Each row is a point on a landscape with many valleys, with its height.
From any point a ball rolls to the lowest of the 2 points nearest to it. It stops when none of these is lower. Distance is the straight distance between rows; heights are no part of it.
j357: [118 150 176 102 124 164 144 152 166 107 157 158 132 100 139 147 135 143
 112 132]  height 3.08
j314: [116 165 126 138 146 177 128 139 139 136 156  97 120 143 122 154 149  73
 173 124]  height 3.45
j322: [ 98 109  83 151 160  74  98  80 128 138  86 120 126 139 165 113 123 100
 155 163]  height 4.07
j941: [102 114 150  62 102 101 152 121 179 120 162 127 131 113  97 162  88 154
 124 153]  height 5.19
j576: [212 125 131 107 175 129 110  98  87 166 161  74  66 128 123 147 129 130
 165 111]  height 6.22
j917: [181 153 146  86  95 175 154 100 106 133 131 160  80 100 129 123 108 179
  43 136]  height 4.28
j272: [124 163 171 148  95 133 158 176 157 102 158 185 166 132 138 123 122  76
 201  78]  height 0.53
j935: [112 174 180 133 114 140 163 123 151 106  72 122 161 155 133 140 115  74
 137 110]  height 1.98
j961: [108 120 111 153 150 116  90 163 121 136 117 157 131 106 146 111 159 126
 141 126]  height 5.50
j333: [ 95 147 192 154  79 140 166 122 175  95 103 122 175 151 130 141  84  82
 125  87]  height 2.49
j629: [153  97 120 179 109 120 127  96  92 143 166 111 114 159 101 112 101 199
 114 131]  height 6.33
j752: [109 154 132 195 129 118 136 151 126 118 114 177 166 147 158 110 135  70
 183  93]  height 2.27
j85: [149 122 117  88 154 102 103 144 125 135 191 144 106 117 115 127 151 164
 159 133]  height 5.37
j342: [119  96 154 107  79 106 170 130 131 114 134 185 152 100 110  99  84 192
  75 136]  height 3.56
j427: [106 151 137 164 157 136 104 139 135 113  46 129 145 128 169 110 168  78
 122 107]  height 3.32
j548: [194 148 165 105 118 182 140 119 103 148 133 156  63  77 127 134 101 177
 100 116]  height 4.60
j250: [ 77 107 110 161 166 142 104 139 120 117 106 125 146 142 159 116 174 119
  72 153]  height 5.63
j998: [107 118 127 120 139 109 143 110 122 108  68 122 147 138 119 112 140 123
  87 138]  height 1.93
j883: [129 158 118 128 158 119 123  84 126 150 108 118 126 144 129 133 136  77
 206 132]  height 3.50
j254: [196 143 114  39 170 135 125  94 108 145 169  72  55 147 118 157 123 136
 128 137]  height 3.55
j395: [111 118 133 172 153 127 119 167 119 135 152 175 158 122 148 122 174 128
 158 128]  height 5.69
j823: [ 76 111 183 132  95 148 174 117 176 120 174 133 167 138 132 167 100 132
 105 153]  height 4.49
j462: [123 142 138 227  96 163 131 143 133 122  91  94 164 156 138 119 115  82
 138  89]  height 4.54
j305: [133 124 161 185 115 120 156 100 116 136 155 177 149 143 122 130 113 157
 167 131]  height 6.67
j183: [103 125 132 124 105 141 115 135 146 134 132  68 121 120  93 175  97 130
 139 123]  height 2.56
j106: [ 85 119 138 144 137 103 142 101 138 125  90 100 168 148 115 137 129  86
 144 137]  height 2.63
j829: [117 163 145 115 131 185 134 138 141 135 154 104 113 134 118 172 141 117
 131 145]  height 2.83
j371: [ 75 109 139 158 104 131 149 171 145 119 182 151 192 149 126 150 136  98
 154 129]  height 3.26
j485: [189 103  87 123 103 124 105 119  78 147 174  95  69 142 106 126  88 193
  86 115]  height 5.11
j859: [139 116  76  79  96 139  99 126 100 144 110  74  80 110  86 130  92 151
  91 123]  height 0.60
j307: [ 98 107 167 115  99 137 162  96 163 117 157 112 134 141 110 163  84 155
 110 155]  height 4.83
j863: [ 81 127 127  91 127 124 120 170 169 102 109 106 154 114 114 152 155 108
 138 128]  height 4.94
j286: [174 162 131  64 196 160 107 123 144 132 148 140  95 101 126 135 193 119
 156 143]  height 4.66
j860: [156 105 147 167 113 100 134  93 105 135 173 147 124 140 103 126  99 190
 151 127]  height 6.51
j149: [192 154 146  67 156 141 151  84 110 164 130  67  73 130 109 171 117 127
 141 147]  height 2.90
j167: [122  79 111 184 131 115 137  78  90 143 148 103 128 170 119 102 122 173
  95 148]  height 6.14
j403: [124 116 154 142  80 131 128 147 144 122 106 130 138  98 106 124  98 161
 134  96]  height 2.14
j910: [ 99 138 124 186 153 123  92 150 133 132  73 139 140 131 185 111 137  69
 157 101]  height 2.95
j555: [124 169 156 202  77 180 158 149 149 100  95  87 157 163 133 141  93  62
 139  76]  height 4.04
j270: [123 145 131 171 153 126 104 134 124 133  95 164 140 122 157 106 139  80
 200  95]  height 2.61
j500: [130  95 113 102  91 107 129 125 120 122 142 130 126 126  83 116  93 181
  85 137]  height 3.35
j627: [114 161 126 131 150 123 153  84 128 135  97  94 141 159 122 163 133  79
 172 142]  height 3.17
j533: [153 134 103  54 161  86 135 110 141 117 146 141 129 117 116 127 162 146
 142 167]  height 5.86
j891: [130 110 122 193 134 131 113 148 106 139 180 160 146 147 139 121 161 169
 142 133]  height 5.90
j445: [132 137 168 102 102 152 139 154 146 115 115 139 106  83 107 131 111 157
 110 114]  height 2.76
j846: [132 120 174 187  64 151 144 135 158 123 125 134 149 109 114 125  88 156
 161  92]  height 1.31
j431: [146 114  94 175 173 140  76 119  95 155 150 112  82 140 166 125 145 149
 144 137]  height 5.83
j71: [136 109 175 176  81 150 162 108 145 135 140 143 139 115 115 140  79 179
 120 130]  height 2.20
j845: [ 89 116  85 131 183 116  94 143 138 124 105 118 122 124 167 124 180 105
 101 170]  height 5.44
j108: [125 117 114  47 134  85 148 125 158 116 169 122 138 123 102 147 137 149
 127 175]  height 5.57
j9: [165 130  75  23  80 111 120 138 118 122 172 178  97 100 106 110 125 165
  83 144]  height 4.37
j706: [144 113  77  73 167  49 132  98 128 128 141 149 142 144 127 115 159 151
 120 179]  height 6.08
j724: [124 156 147 205  99 122 133 186 142 106 114 171 181 143 155  91 118  56
 177  60]  height 1.87
j834: [147 139  77  95 180 112  72 112 125 148  79 112  74  90 161 108 144 109
 146 133]  height 5.66
j372: [165 129  93 132 188 126  84 110  87 172 148  87  59 136 152 141 140 131
 161 123]  height 6.01
j123: [139 180 162 196  45 202 182 145 172 110 121 104 145 142 139 146  60  69
 144  69]  height 3.57
j251: [ 77 105 138 135 129 101 157 141 131 127 166 143 193 151 127 150 150 108
 134 170]  height 3.75
j529: [196 113 115 139 146 115 106  94  88 171 151  75  73 152 120 142  97 155
 152 106]  height 6.38
j521: [147 131 152  90  78 141 159 122 125 120 130 190 109  92 130 110  88 183
  66 129]  height 3.92
j193: [157 119  94  99 190 100  87 126 110 148 171 145  85 131 141 115 159 158
 164 129]  height 5.65
j641: [ 78 124  97 100 137 107 116 139 161 127 144  96 166 131 117 158 157  95
 160 150]  height 4.53
j904: [103  78 132 107 108  86 143 145 127 103  83 143 177 116 101  81 118 137
  63 123]  height 2.66
j379: [177 151 102  53 193 151 106 138 116 139 144 101  76  90 126 129 173 128
 135 145]  height 5.02
j667: [129 148 159 186  71 147 149 187 154 105 143 160 171 133 133 115 102  91
 183  60]  height 1.24
j147: [109  67  96 159 143  66 109 136  93 142 113 181 150 107 151  67 129 154
 117 146]  height 4.32
j417: [100  98 171 135 106 121 162 141 143 106 114 157 172 112 114 103 114 156
  79 127]  height 3.12
j817: [154 142 121 171 135 160 125 107 109 156 125  81  94 134 128 147 119 102
 169 123]  height 6.77
j670: [ 97 107 141 204 105 130 101 166 127 106  66 110 164 130 139  90 129 124
  87  93]  height 5.43
j620: [172 110  97  85 122 126 104 135  92 147 196  89  61 137 109 148 106 186
 115 121]  height 4.77
j311: [177 127  80  48 154 109 109 110  98 139 183  85  71 164 124 144 120 170
 112 126]  height 4.24
j112: [156 139  64  59 114 141 105 130  96 126 112 134  95 108 105 109 141 145
  59 131]  height 4.47
j560: [172 130  96  44 132 108 104 149 107 130 185 161  90 106 102 117 136 175
 124 130]  height 4.95
j142: [ 97 127 129 105 121 114 137 107 146 119  85  85 146 130  93 155 107 112
 142 135]  height 3.18
j90: [134 105  97 170 172 116  77 130 107 145 134 155 100 116 160  98 146 149
 145 135]  height 5.67
j94: [135 137 106 143 174  96 106  67 119 161  79 120 104 133 161 116 130  91
 173 145]  height 3.81
j708: [119 177 160 126 157 165 138 152 144 104  75 131 140 137 163 136 173  78
 134 104]  height 3.74
j916: [135 145 171  80 135 157 156 113 160 120 173 162 113 120 132 163 132 154
 117 161]  height 2.64
j656: [168 158 155  97 148 159 146  88 120 155  93  86  90 116 114 151 119 120
 139 134]  height 2.41
j870: [103 160 193 120  87 123 168 193 177  93 156 174 187 118 143 141 106  71
 155  77]  height 1.21
j962: [120 104 126 183 136 134 129 107  96 128 119 138 133 150 129 107 140 168
  82 140]  height 5.96
j347: [ 89 125 168 183  85 148 155 182 157  95 151 141 200 147 136 134 131  92
 125  94]  height 2.54
j704: [ 84 111 106 103 156 108 114 169 148 113 113 128 146 106 142 130 173 106
 111 157]  height 5.23
j638: [141 110  90  59  63 119 124 131 107 120 157 156 111 115  96 109  91 171
  64 131]  height 3.83
j637: [145 126 123 152 135 127 111 106 109 155 153  81 100 140 103 152 102 156
 152 122]  height 6.56
j468: [125 125 107  92 114 138 100 147 138 145 122  73  85 103  91 148 106 136
 133 119]  height 1.68
j70: [177 138 117 224 141 161 116  98  86 185 126  84  92 141 156 138 123 103
 175 113]  height 6.94
j886: [ 93  94 124 181 140 124 128 137 105 116  92 147 153 139 154  89 163 140
  60 137]  height 5.79
j44: [ 83 145 104 122 142 135 117 137 156 132 178 118 147 148 122 169 156  81
 184 139]  height 4.06
j375: [ 74  83  95 174 142  79  90 115 120 153 118 122 151 141 171 112 117  95
 171 164]  height 4.35
j761: [102  99 116 106 135  76 144 124 123  94  55 147 162 117 130  77 146 127
  71 145]  height 2.32
j841: [ 76  90 162 153 107 125 163 127 137 113 166 140 185 147 119 139 131 143
  94 167]  height 4.12
j827: [146 172 131  90 188 152 135 118 136 121 125 131 116 124 142 154 189 105
 156 143]  height 4.36
j211: [143 168 166 105 143 144 162  80 130 125  61 116 124 120 126 156 129 101
 137 133]  height 1.90
j84: [145 121  88 113 126 138  98 135  83 130  92 149 100 106 115  97 138 160
  70 134]  height 4.14
j650: [146 122 119 111 128 111 116 132 110 135 124 165 113 101 104 100 135 174
 115 129]  height 3.84
j434: [153 147 159  89 136 180 147 103 141 133 156 116  88 121 130 170 130 147
 106 157]  height 2.12
j175: [117 153 157 125 145 139 156 103 133 108  49 114 148 148 133 134 144 107
 107 131]  height 1.38
j628: [132  91 132 128  67 117 129 135 124 126 109 132 134  99  75  97  69 180
  98 111]  height 2.84
j864: [105 166 182 155  78 156 162 193 173  80 146 150 191 164 149 133 113  58
 122  75]  height 1.85
j471: [154 133  36  29 102 108 118 117 110 124 136 135 105 135 111 112 154 141
  59 153]  height 4.87
j609: [170 149  65  64 192 128  74 120 115 150 112  98  52  93 137 113 168 111
 118 142]  height 5.39
j894: [100 114 150 221  97 149 111 156 140 102  75  97 177 159 158  90 128  82
 103  81]  height 5.05
j582: [135 121  85 113 176  70 109 117 117 135 159 157 118 129 151 115 172 150
 158 167]  height 5.88
j419: [114 175 153 110 166 162 153 130 153 103 114 141 143 137 138 157 176  94
 137 139]  height 4.05
j937: [126  92  85 119 124  79 119 137  89 132 119 179 139 112 113  76 141 164
  93 146]  height 4.13
j657: [ 81  62 113 175 139  68 101 136 118 137  96 145 169 118 163  85 127 123
 134 144]  height 4.52
j919: [112 152 178 170  64 180 168 120 162 123 124 112 140 136 127 157  70  98
 148  97]  height 3.05

Call two points neighbours if one is among the 2 nearest of the other. Go from one point of each pair to the other, from neighbour to neighbour, staying as low as possible. Name the highest point that can't be avoided.
j650 and j106 -> j112
j434 and j106 -> j471
j859 and j272 -> j834
j846 and j434 -> j357
j106 and j859 -> j142

Where does a ball stop that starts at each point below?
j670 -> j175
j533 -> j272
j817 -> j961
j167 -> j434
j582 -> j846
j609 -> j272
j471 -> j846
j917 -> j175
j485 -> j175
